Points on a hilly landscape, in no order, each with its height.
A ball rolls from a point to the lowest of its 2 nearest points, and stops where none of them is lower. Distance is the straight distance between rows; heights are no part of it.
q151 h=50.1: [ 91 189 136 141 167 147 133 149 149 155  87 110 123  96 149 134 140 217
 140  78  90 129 145 111  88 143]
q573 h=12.7: [136  49 142 165  85 109 165 175 106 130 126 128 116 124 159 125 107  51
 145 122 162 123 127 168 141 141]
q390 h=33.3: [130  75 178 178  78  94 136 141 122 133 117  91 108 184 149 129  87 126
 140 146 137 122 155 113 141 140]
q896 h=34.6: [126  77  76 113 107 178 170  97  94 120 133 119 157 120 133 119 168  86
 139 118 136 119 151 119 116 107]
q296 h=25.2: [123 195 113  96 120 147 118  80 171 111 184 161 140 137 116 127 146  64
 111 167 103 148  65 150 184 126]
q888 h=36.7: [102 141 144 177 163 103 147 170 158 161 103 109 168  86 172 114 112 185
 134 114 162 146 114 166 113 168]
q698 h=30.4: [134  96 166 195 161  59 129 196 163 148  88 114 146 101 169 117  91 173
 124 128 169 166 133 162 112 162]
q899 h=22.8: [157  54 148 134 108  96 152 167  73 101 111 117  90 132 108 129 127  41
 148 124 165 130 110 142 175 118]
q110 h=55.0: [122 169 121  78 106 194 104  66 116 148 173 152 123 170 137 130 121 143
  92 143  60 111 122 124 144 122]
q874 h=18.4: [170  93 197 225 150  25 126 169 160 137  77 132 111 106 169 100  86 140
 135 100 177 183 158 138 116 162]
q167 h=19.1: [130 135 139 149 122 101 171 174  98 142 116 127 161 127 137 150 140 105
 124  87 156 116  84 176 166 151]
q404 h=47.7: [110 179  72  94 114 171 116  57 152 110 218 121 129 158  89 106 127 143
 118 201  84 140 110  95 183  98]
q224 h=80.4: [114 171 136  86 187 163  80 131 152  89 140 147 101 124 116 144 108 210
 119 178 102 120 102 133 118 168]
q357 h=51.4: [133  47 115 139 140 139 178 156  96 130  68 127 139 106 166 120 154  51
 176  85 141 133 147 123 111 114]
q469 h=44.3: [123  97  79  77  94 202 128  98 101 160 154 154  92 119 142 111 102 113
 137 123  63  97 181 113  89 101]
q247 h=51.6: [120 138  75 103 148 164 140 104 108 154 135 134 161  94 123 104 167 161
 106  86 127 126 170 128  77 117]
q446 h=57.6: [133 157 148 125 134 147 149 111 126 143  96 118 189 139 135 151 164 123
 122 120 140 116  92 135 144 148]
q943 h=27.4: [128  88 155 137  59 107 138 134 117 133 134 119 124 198 142 151  91  79
 142 158 138 112 116 148 177 136]
q835 h=57.3: [103 168 143 135 154 171 118 128 110 131 144 128 132 143 159 141 126 202
  96 122 104 114 117 153 118 176]
q547 h=40.6: [109 126 204 189 132  75 109 161 188 132 107 130  87 136 205 114  60 169
 126 109 127 160 172 138  88 177]
q577 h=55.8: [134 165  86 105 148 174 144  56  93 131 120 134 187 114 114 126 195 151
  92  90 139 136 134 110 123 117]
q703 h=43.1: [125 147  70 106 101 177 133  21 113 109 192 142 164 131 116 103 165  60
 114 163 133 171 105 108 188 101]
q322 h=77.5: [128 178 149 104 164 128 105 128 146 105 109 139 144 150 120 160 135 170
 137 164 116 111  85 132 141 165]
q649 h=27.6: [123 120  83 115 122 182 178 122 100 134 116 135 116  87 114 149 167  95
 143  92 119  99 129 112 107 101]
q854 h=46.3: [109 116 100 142 148 134 124 154 118 141 142 103 133 114 132 116 140 185
  99 101 129 123 164 126  83 115]
q380 h=22.2: [142  77 117 148 104 136 129 138 114 140 126 144  66  87 125 121 105  89
 157 111 128 104 188 108  77 105]
q113 h=20.2: [131 143  76 121 134 176 162  96  94 137 125 147 165  71 109 133 177  86
 140 101 148 112  85 141 139 110]
q907 h=63.8: [131 178  84  69 172 124 125 109 150  96 137 138 121 133  55 144 169 154
 113 148 102 127  99  93 134  95]
q709 h=47.0: [117  77 147 170 117 106 172 164 109 138  79  93 108 110 148 110 149  80
 175  72 141 146 159 102 118 107]
q959 h=20.6: [127 128 103 113 138 100 110 167 122  94 178 129 115 119  87 125 127 120
 108 157 142 130  95 161 152 106]
q840 h=30.9: [152  85 125 144 132  80 115 187 108 108 130 106 121 118 107 127 130 138
 114 138 171 125 124 141 133 116]
q170 h=45.6: [121 201  75 103 120 162 130  25 149  98 198 121 143 126  95 102 164 105
 102 179 107 177  95  81 199  96]
q460 h=37.5: [143 140 159 164 170  85  95 174 137 115  91 126 101 105 114 142 113 189
 146 118 158 124 145 118 110 153]
q504 h=42.0: [111 158 155 156 183 111 132 169 141 130  80 112 155 117 149 157 128 204
 157 123 144 133 112 132 127 174]
q496 h=54.6: [119 176 106 133 171 139 145 135 115 141  82 117 156 114 117 153 177 217
 126  83 112 127 126 106 113 136]
q630 h=57.2: [112 142 155  98  90 165  93 103 134 157 157 145 119 179 157 133  79 149
 122 157  75 101 140 134 122 141]
q482 h=61.0: [115 146 114 129 132 155 114  79 114 125 177 135 184 160 155 127 134 140
  69 144 139 139 107 173 144 163]
q772 h=47.8: [149 100 151  97 100  86 119 134 139 102 123 121 116 165  90 120 115  46
 167 191 137 131  89 108 186 112]
q5 h=21.1: [140  89  77 100 118 155 124 136 117 111 158 150  79  85 100 131 115  92
 146 135 122  97 141 126 102  93]
q821 h=22.9: [155  75 182 204 119  63 113 136 148 117  89 102  90 154 156  92 105 152
 142 121 144 167 203  88  93 128]
q67 h=74.5: [149 137 149 108 162  84 105 160 122 116  77 139 146 138 101 166 145 139
 138 133 140 127  94 134 139 131]
q559 h=53.9: [ 96 166 140 111 152 180 116 127 136 164 136 109 104 117 152 118 113 207
 108 109  73 109 159 110  92 153]
q52 h=25.9: [136 179  81  88 112 190 146  81 133 129 171 149 111  96  81 137 145 102
 121 140  99 107  84 104 147  86]
q214 h=81.2: [107 134 146 151 143 105 110 172 152 171 106 148 142 102 178 120 113 137
 124  73 123 153 155 156  70 143]
q428 h=25.5: [132 129 138 118 137  88 156 171  98 111 127 108 159 147 105 129 136 110
 108 141 163 134  46 178 207 150]
q263 h=83.3: [121 162 174 138 164 143  97 155 156 113 128 138  91 100 134 152  76 199
 136 159 126 103 113 142 111 185]
q417 h=48.5: [127 127  96  80 105 161 119 100 123 128 155 145  81 154  93 144 117 124
 132 140  69  98 149  98 112  90]
q942 h=48.3: [126  88 111 125  84 146 127 121 113 129 146 109 105 162 108 136 107 114
 146 149 112 103 166  98 119  96]
q614 h=42.2: [123  97 170 168 116  84 174 185 105 146  79  78 133 146 145 124 143 112
 139  83 148 139 126 124 148 139]
q101 h=85.2: [132  85 104  85 133 147 116 123 127 151 113 152 144 130 137 106 123 134
 114 114 104 122 199 119  46 105]
q639 h=13.5: [155 106 164 167 106 112 107 117 147 138 118 139  46  99 136  94  83 120
 149 102 124 125 211  89  72 118]
q282 h=64.7: [120  95 139 143  94 144 118 142 135 172 155 146 119 123 174 108  81 109
 116 116 120 113 163 162  88 137]
q166 h=77.3: [142 162 127  84 150 104  89 153 134 129 115 181 134 115 107 164 136 103
 131 111 128 124  96 157 119 126]
q878 h=39.9: [130 105  76 104  95 194 146  41  96 121 163 132 183 153 139 103 151  88
 129 154 134 134 138 128 150 103]
q243 h=31.2: [131 145 111 100 144  98 127 144 108  98 145 141 159 142  98 126 172  71
 114 133 143 155  57 166 193 110]
q721 h=49.5: [118 168  95 101 101 199 116  10 128 126 195 126 160 145 131  97 115 150
 106 193 117 137 124  97 172 123]
q935 h=39.4: [130  70 125 160 127 109 134 160 133 127 134  73 133 123 126 110 122 159
 121 154 156 130 166 112 102 101]
q712 h=32.4: [158  54 182 161 120  68 142 184  84 113  94  95 104 164 118 115 108  91
 119 134 164 139 125 124 179 131]
q647 h=77.6: [136 144 127  68 158 141  85 133 140 139 123 155 112 119 106 134 110 170
 113 127 102 102 151 120  76 122]
q727 h=35.3: [150 139 178 197 129  68 124 148 141 134  78 114  67  99 118 116 124 132
 166  78 151 134 172  92 104 130]
q292 h=59.3: [128 166  89  91 192 143 121 108 122 114 111 127 159 132  80 143 168 207
 109 122 110 130 125 103 114 126]
q741 h=52.3: [118 144 118  95 106 177 131  91 110 144 136 133 132 165 129 142 145 142
 109 113  75 100 155 109 104 115]
q538 h=69.4: [165 107 170 191 104  56 105 177 114 102 125 129  78 123 132 140  77 128
 109 122 170 128 138 149 141 155]
q744 h=44.6: [122  68 107 139  94 152 130 117 126 151 160  90 155 146 141 100 104 150
 135 177 136 118 168 111 110  98]
q688 h=54.0: [123 139 157 117 153 105 138 149 158  68 140 116 142 178 125 148 110 140
 130 211 140 146  59 148 212 178]
q200 h=74.3: [145 158  89  90 163 116 118 146 124 147  90 163 119  96  82 153 149 157
 133  88 120 107 137 114  87 108]
q801 h=33.1: [134 104 120 130 105 156 161  98 126 146 143 116 196 128 160 111 137  80
 125 145 167 116 107 157 137 145]
q514 h=31.5: [120 143 195 222 156  35 123 156 194 122  77 124  80 110 186 100  89 168
 154  90 153 198 155 131 119 174]
q752 h=33.6: [116 102 188 200 100  99 134 133 165 129 102  71 100 171 164 112  91 167
 158 134 127 139 180  88 108 147]
q545 h=56.7: [104 158 128 114 157 148 111  93 147  79 163 119 167 184 132 132 136 151
 114 203 127 147  73 145 177 163]
q58 h=39.6: [104 136 171 176 115 138 142 145 149 130 124  73 100 145 152 145  94 186
 144 149 118 104 144 106 118 161]
q556 h=45.2: [ 80 147 159 178 151 116 129 159 168 147 102  85 104 110 168 124 118 198
 138  99 121 143 153 111  90 152]
q687 h=37.6: [136 142 159 111 120 108  92 124 147  98 128 128  89 148  94 153 105 123
 147 174 122 113 113 102 136 122]
q402 h=19.7: [139 225  93  85 150 152 112  56 143 110 161 177 153 109  99 142 169 103
  98 132 104 150  66 132 160 117]
q394 h=58.9: [122 177  97 124 145 146 108  65 118  86 182 127 174 155 119 120 172 129
  84 154 141 165  78 144 191 143]
q651 h=37.2: [124  72 144 150 118 128 180 147 116 155 102  90 183 145 150 107 148  91
 125 119 162 134 115 146 149 140]
q28 h=8.4: [133 106  78  91 124 111 127 147 123  88 167 139  90 111  72 126 145  65
 135 145 120 130 108 121 149  77]
q743 h=70.9: [157 111  97  92 166  98 123 161 103 143  71 148 161 114  81 139 169 133
 152 100 146 131 123 123 118 100]
q791 h=40.4: [113  70  80 116  89 191 162 107 104 138 131 129 116 121 150 113 135  99
 162 115  99 109 197 105  84  85]
q478 h=8.9: [117 148 152 143 113 113 134 176 105 116 125 119 109 144 137 164 131 134
 109  93 123 106 114 150 144 144]
q393 h=59.4: [137 155  71  65 131 189 127  20 105 125 149 149 159 132 116 107 161 152
  80 128 110 130 165  98 116 109]
q544 h=25.7: [158 120 138 153 141  85 108 144 142 139 102 128  77  78 102 123 111 159
 142 102 147 113 177  91  75 118]
q70 h=43.7: [157 103 136  92 104 109 111 112 142 108 117 149  94 137  89 145 122  54
 176 163 119 107 122  96 138  98]
q859 h=28.6: [125 115  93 103 114 153 121 108 123 128 173 148 150 116 123 120 135  77
 115 143 143 121 106 164 127 120]
q566 h=21.2: [123  96 129 124  79 125 130 154 111 113 154 152 110 152 141 147 104  47
 133 127 127 111 114 166 147 125]
q30 h=55.2: [116 147 159 120 100 159 142 107 139 161 112 118 149 137 153 143 130 129
 127 117 108  93 125 124 107 141]
q489 h=30.6: [123 182 136  80 114 141  99 106 170 119 158 151 105 142 108 142 105  94
 135 180  90 113  86 131 153 121]
q149 h=7.1: [121  56 165 200  92  92 131 145 166 150 124 111 103 134 181  96  85 130
 125 117 130 172 193 116  80 110]
q492 h=42.8: [119 127 183 192 131  67 155 181 133 148  53  76  97 113 134 117 143 141
 169  64 156 159 135  98 140 128]
q793 h=19.8: [123 193 112 103 135 171 129  95 128 139 162 140 143  91 105 138 148 147
 106 140 125 100  91 129 133 128]
q635 h=12.5: [144 198  87 100 147 158 140  75 124 132 135 149 176  76  96 137 173 115
 119 128 158 127  57 126 168 113]
q158 h=33.9: [136 122  82  84 138 138 133 110 125  96 153 160 162 122 108 109 171  35
 137 143 133 151  90 155 165  98]
q542 h=62.9: [117 122 133 122 117 164 104 111 124 156 170 150 163 145 174 109 107 139
  79 133 118 119 140 178 103 155]
q174 h=83.0: [116 102 120 118 134 131 113 150 132 162 102 161 116  91 156 107 129 127
 127  59 104 143 191 132  49 111]
q506 h=22.1: [130 144 173 176 131  65 136 201 118 118  92 124 129 136 148 172 109 156
 124  80 144 135 115 170 151 176]
q163 h=66.6: [134 107 159 166  89 108 106 166 118 137 147 150  68 118 149 137  74 112
 125 113 137 106 155 157 111 138]
q386 h=51.1: [128 117 148  97 129 102 130 123 139  99 135 102 155 186 111 128 138  99
 132 205 129 136  79 123 190 127]
q904 h=79.5: [131 145 133 126 137 111 115 168 121 164  99 166 146  97 139 153 134 119
 151  74 139 118 116 169 103 136]
q278 h=67.4: [139 122  92  80 147 123 141 120 118 114 115 135 148 120  66 140 175 120
 130 132 129 123 119 105 128  86]

Call two points neighbours if one is among the 2 nearest of the other. Go from one point of each pair to the other, from neighbour to neighbour, staying as low as possible. Name the highest point that can't be avoided.
q28 / q635: q417
q478 / q859: q158
q639 / q28: q380
q149 / q478: q614
q149 / q573: q752
q874 / q639: q504

For each start below, name the point where the ball stops.
q282: q635
q647: q149
q404: q635
q559: q149
q577: q28
q417: q28
q721: q635
